Each row is a point on a tangle of strands that fork, close into loops and nearly touch. The rows are in no order.
Two points are linked if the straight distance between their rows is under 33.4. Some points are linked to none.
<232>: [  2   7   1   4 -11  -9  10   5  -5  14 -13  20  17  -2  -4  -7   3   9
  12  -2  -2]
<766>: [  8   7  -2  10  -3 -10   2  -5  -3 -16   1   4  -5   2  13 -10   5   3
  13  -3  -6]
<143>: [ -8  -8   0   2  -5  16 -13   8 -20  12 -10  -9  -4   5  -3   1   4 -15
 -26   8 -11]
<839>: [ -6   4  -2  11  -8  -4   1   7 -20   7 -16  -3   3  13   7  -4  12 -11
  -7   6 -19]
<459>: [ -1   2   1  -1   7   4  -9  -7   1 -16   8  -7 -16   0   4  -8  -4  -2
  -1  -8   4]
<518>: [-18   0  -2  21   4 -12  -3   9   3  -5   5  -5  -2  -2  -2   4   1 -14
  -5   1  -4]
<402>: [-20 -12  -7  15  10   3   0   6   4   4  25   4  -3  -9   2  22 -15  15
   2   8   5]
<904>: [ -6  -1   4   7   3   4  -2   8  -5  -1   5   8   4 -21   6  -3 -15   8
  12  -2  -6]
<593>: [-28   1 -15  27   0  -8  -8  -2   8  -9   8   0  -5  -2  -9   1   9  -4
  -4   1   6]
<620>: [ -1  -3   8   6  -3 -15  15  10  -8  23  -9   7  13   3  -7   2   1   6
   1   0  -3]
<89>: [ -5 -18  -6   6  11   9   0 -15   6  -1  19   6  -6  -5 -13   4 -12  12
 -12  -3  18]
<681>: [  6  14  -9 -13  -5  13 -10  -2  -5  -9  -8 -13  -7  17  15  -9   7 -14
  -3   7 -12]
<325>: [ 13   7  -8   0  -6  -2   0 -12  -9 -17  -6  -2  -3  14  17 -15  12   5
  10  -1  -8]
<641>: [ -2   1  -7  -4  -8   9  -3 -12 -15   4  -7  -3  -4  19  -1 -14  15   0
 -11  -1   2]
<463>: [-19  15 -11  18  -7  -4  -8   3 -10  -9  -2  -2  -8  18   9  -3  13  -9
   0   7 -12]
<429>: [-2 22  1 -3  1  1 -2 11 -8 -4  9  2 -6  3 19  3 -8 -2 17  7 -8]
<612>: [  7 -12   5   4   0  11  -1  -3 -19   0   5  16  -4 -16  13 -17 -13  30
  13  -5   9]
<660>: [-18   9 -14  11  -5  -7  -1   4  27 -11   5   3   5 -13  -7  12   5  -4
  10   4  10]
<6>: [ 12 -12  15 -11   6  -2  14   0   4  17   5   2   7  -5 -11   7 -12  12
  -1  -7   8]
<481>: [-10 -12  -8  12   4   9 -11 -10   2 -11  16   7  -8 -17  -4  -7  -8  13
  -2  -5  16]
<964>: [ 11   3   0  -2  -9   5  -1  -4  -7  -2  -1  18   6 -16  12 -18  -5  22
  19  -9   0]
<578>: [  6  -5  -6 -10   0  16  -5   2 -13 -14  -7 -20  -1  12  17  -9   0 -18
  -8  11 -16]
<510>: [  7  16   1  -6   3   5  -6   1 -10 -14   2  -7 -10   8  21  -4  -2  -9
   9   3 -14]
<192>: [  0  -8   2   6  -5   9   2   4 -15  -4 -11  -3   8  -5  17 -12  -3  -4
   3   7 -25]
<605>: [ -3   6  -5 -13  -8   9  -6  -2  23  18  -3   2  12 -12 -25   8  -1  -6
 -11  -4  14]
<820>: [  9  12   5  -2  -8 -22  14   3   2   6  -9  -1   5  17 -11   5  12  -8
   1  -4   3]
<437>: [ 13   7  -2 -17   6   2  -8 -14  20 -16  13  -3  -6 -13   0  -2  -2   9
  11 -10  23]
<801>: [  7  11   5 -10  -3   5  -7   8  -3  10  -9  -7  -2   2  -5   5   2 -19
 -15  -3  -7]
<692>: [  4 -10   3   3   4   4  -8 -11   2 -14   6  -1  -8 -13   0 -12  -5  10
   0 -11  10]
<297>: [  7   5   4 -13   0  -6   6  -5  33  -6   7  -3   8 -19  -6  17  -3   2
  13  -5  12]
<319>: [  9  11  -3  -3  -3  -8  -1 -11   2 -11 -18  -8  -3  14  -1  -7  17 -15
   0  -2  -4]
<213>: [ -4   9 -12  10 -11   0   0   2 -15  -8 -12  -3   2  23  14  -6  15 -11
   2  14 -21]
<860>: [  2  11  -5   2 -14  -3   6  -1  -5   9  -7  25  16 -12   6 -13  -2  21
  20  -3   3]
<286>: [ 10   2   9  -8   0 -18  14   7  -7  19  -1  -2   3  22  -7  15   8   2
  -6  -1   8]
<173>: [ -7   2  -5  -2  10  -1   0  -2   2  -2  23  -4 -11  11  -2  10  -3   8
  -3   1  13]
<261>: [ 12   1 -16 -11  -5  10  -3  -7   6 -17 -15  -3  12   7   9 -16  15 -11
   6  11 -18]
<336>: [  1 -10   4  14   5 -25   9  -7  19 -14   5  -3   2  -8 -10   3   9  -2
   1  -9  10]
<184>: [-12  14  -6  -7   1   9  -8  18 -12  25  10   3   0  10   0  12  -7   5
  -4  11   2]
<709>: [ -4   4  -2 -10  -1   5  -2  15 -15  36   5  14   3  16  -7  14  -1  12
 -16  12   8]
<618>: [ -9 -10   7   5   4   9  -8  15 -26  21  -7   0  -7   7  -1   4  -5  -6
 -19   9 -11]
<94>: [  5   7 -10 -10 -17  15  -3 -11   0   4 -19  11  15  -2   2 -20   7   4
   6  -1  -7]
<356>: [  7   4   3 -13  -5   4   0  -7  23   5  -5   4  12 -17 -17  -4  -3  -1
   0 -11  12]
<464>: [ 17 -13  -5 -19   1  15  -5 -17  -2 -25  -9 -17  -4   5  13 -18   7  -6
  -1   1  -3]
<981>: [ -4 -11  17   9   8 -15  13  17 -19  27  -7  10   5   9   1   1  -3  11
  -2   4  -4]
<854>: [ -9   1  -5  15  -2 -18   6   2  17 -12   6   5   6 -10  -3   7   4   4
  11  -1   8]
<1016>: [  6   3  16 -10   7   0  -1  16 -11  16   0  -7  -5   6  -2   9  -8 -10
 -11   0  -7]
<1000>: [  5   1  -1 -19   3  10   5   0 -12  31   3  12   1  14 -13   2  -3  14
 -17   2  15]
<432>: [  2  -3  11   0  12  -4   2   8  11 -11  15  -9  -6 -13   3  13 -13  -4
   5  -3  -1]
<752>: [ -3 -22   5  15   6  -1  -2 -11  -1  -8  -4  -6  -8  -6 -12 -11   2  -6
 -16  -8   1]
<215>: [-17   4  -4  11  -1  -3   1   7  -7   3  12   9   4  -5   7   3  -7  11
  12   5   2]
<17>: [ -1  19   0 -18   1   8  -3   7 -15  18   8   3  -4  19   4   7  -4   6
   2   6   8]
<84>: [  6  -9   6   2   7 -16   4 -10  22  -7  -5 -11   0  -6 -20   2  13 -12
 -12 -11   9]
<792>: [ 10   7   2  -7  -1 -13   1  -3  22   5 -16  -7   2  -2 -23   6  16 -21
 -12  -9   7]
<863>: [ -4  15   2   5  -4   2  -5  12   0   0  -7  -1   2  -7   7   2  -3 -18
   3   5 -18]
<2>: [  2  -9   2  -3  12   1   2  -6   3 -12  28  -4 -13   5   8  15 -12  17
   6  -2  13]
<996>: [-20  14 -15   2 -10   3  -6   6  21   4   5   5   6  -3 -13  15   1  -3
   3   5  12]
<487>: [ -4 -22   4  11   1   7  -5  -7  -4 -17  -9 -10  -6  -8   1 -10   0  -5
  -8  -1  -9]
<1017>: [ 10   1 -13  -1  -8   3   4  -3  -8 -12 -16  -6   8  21  14 -14  16 -11
   1  12 -25]
<1038>: [  0  -1  -3 -10  -5   7   4   1  20  18   6   4  11  -7 -19  20  -6   5
  -6  -1  10]
<615>: [  9 -18  11  -7   8  17   2 -14 -20   9   5   9 -14   3  -8 -14 -14  21
 -10  -3  14]
<399>: [ 20  -4  16 -22   3  -6  14   2   2  25  -4  -2   9   3 -15   9  -6   2
  -7 -10   8]
<999>: [ -9   4  -8  17  -4  -4  -6  -1  -6 -10  10  10  -2  -5  11  -8   4  12
  15  -1   3]
<253>: [ 17  -4  -7 -16  -7  12  -3 -19 -10 -14 -10  -4   1  11  14 -20   8   5
   3  -2  -5]
<774>: [  7 -14  11   8  -2 -12  14  -3  -4   6   0  14  12 -16  -4  -7  -4  18
   9 -11   4]
<390>: [  2 -20   8  -2   4  18  -3   1 -20 -17  -6 -20  -8   3  13  -9 -10 -12
  -7  10 -17]
<53>: [ -3 -11   1   5 -11   3  -4   8 -18  10 -18  -8   6   6   1  -4  11 -17
 -19   6 -21]
<199>: [  7   9   0  -6   5  -8  -5 -12   9 -16  -2  -7 -12   4  -2  -6  11  -6
   1  -6   8]
<151>: [ -2  20 -11  -3 -11  -6  -5  -5   0  -1 -12  -2  -4  23  -8  -5  19 -10
  -3   0   5]
<617>: [-14  -5  -4   3   1   2   8  -1  12  10  16   3   2  -1   0  28  -8  20
   7   7   6]
<970>: [ 12   4  14 -16   5 -11   6  16  -8  25   2  -6   0  17  -3  21  -3  -3
 -12   5   2]
<893>: [-12  -8  10   7  11   1  -1  20  -2   9   8   2   0 -15   3  10 -20   0
   4   2  -9]
<688>: [ 10  13   1   3  -7 -17   8  -4   9  -7 -17   6   6   5  -4  -5  16 -12
   6  -3  -5]
<256>: [-24  -2 -10  14   9   4  -7   2   0  -6  29  -2 -11   3   3  11 -10   8
  -1   8   7]
<217>: [  1 -10  20  -1  15  -4   9  17   2   1  14  -5  -2 -16   5  16 -23  -2
   7   0  -7]
<26>: [-20  11 -16  20  -3  -6 -12  -6   5 -17   1   1  -7   6   2  -7  13  -5
   1   2   1]
<629>: [  2  -3 -13  -3  -8  12  -6 -10   8  -9 -21   0  11  -8   1 -15  10  -7
   0   3 -11]
<1029>: [-10  12 -23   4 -15   1  -8 -11   0  -8 -17   3   2  17  -1 -12  22  -8
   0   6  -3]
<109>: [-15   9  -3  25  -2 -14  -1  10  -2 -13   0   0  -2   3   9   2   5 -13
   7   7 -14]
<240>: [ 11   2   8 -25   8   7   6   5 -10  24  10   3  -2  17  -2   9  -9  12
  -6   1  11]
<421>: [ 11   2   4 -16  11   6   1  -7  14 -15  22  -7 -12  -6   5  10 -10  11
   9  -7  19]
<962>: [  4   2   1  -2   5   5  -9  -1  12 -17 -12 -14  -6 -12   6  -4   3 -22
   0  -1 -12]
<225>: [ 17  10   4 -18   1  -2   1  -8  26  -6   1   4   6 -22  -2  -1  -4   5
  13 -12  16]
<72>: [ -1 -22   9  10  13   2   1  -7   0  -2   9  -2 -10  -4 -15  -1 -12   3
 -13  -7   8]
<1030>: [ -6  20   4   3  -1  -2   2  19   2   3   2   4   3  -8  11   9 -11 -11
  16   8 -13]
<842>: [  4 -21  11   8   2   0   8  -1 -16  10   0  18   5 -16   2 -13 -12  27
   8  -5   6]
<966>: [ 12  -6  -4 -11   7  12  -9 -11   8 -28  -9 -16  -8  -4  16 -12   8 -16
   1   3 -11]
<528>: [  9   7   4 -16  -4   2  -8  -1  12  10 -16  -8   2  -2 -18   2  10 -20
 -18  -6   2]
<191>: [ -9 -11  -9   7   4  -4   5  -7  27   4  13  -5   0  -1 -18  29   1  -3
 -14   0  11]
<829>: [ -4  16  -8   1 -14   7  -2  -4 -10   5 -11   9   7   5   8 -11   4   4
   8   2  -7]
<711>: [  3   9   9  -5   6  -8   5   9  20  -3   5  -5   5 -12  -3  17  -7 -11
   9  -3   1]
<249>: [  0  -5   4  -6   3  -2  11   2  12   9  13   3   5  -5  -6  18 -10  14
   5  -1   6]
<787>: [  8 -18   7   7   1   5  -5  -6   1 -18  -6  -2  -5 -22   5 -14  -4   3
   2  -7  -3]
<137>: [  7 -26  16  10   5 -19  18  -3  -5   8   0   7   6  -4 -11  -4  -4  14
  -4 -12   6]
<1022>: [-11  -8  10  12  10  -7   3  18 -19  18   0   4  -2   5   3   4  -6   1
  -7   5  -8]

A fork is a point with three links, a tip a point with one. Leave the first point through the second and follow the links. Name the first fork or tip that comes.
<981> / <620> => <137>
<249> / <617> => <225>
<432> / <217> => <962>
<688> / <820> => <996>
<996> / <660> => <319>
<964> / <860> => <213>

How many points has the smallest loop of links through each point below? Write - if it is on no loop.
<1000> => 5
<109> => 5
<225> => 12
<481> => 7
<215> => -
<1022> => -
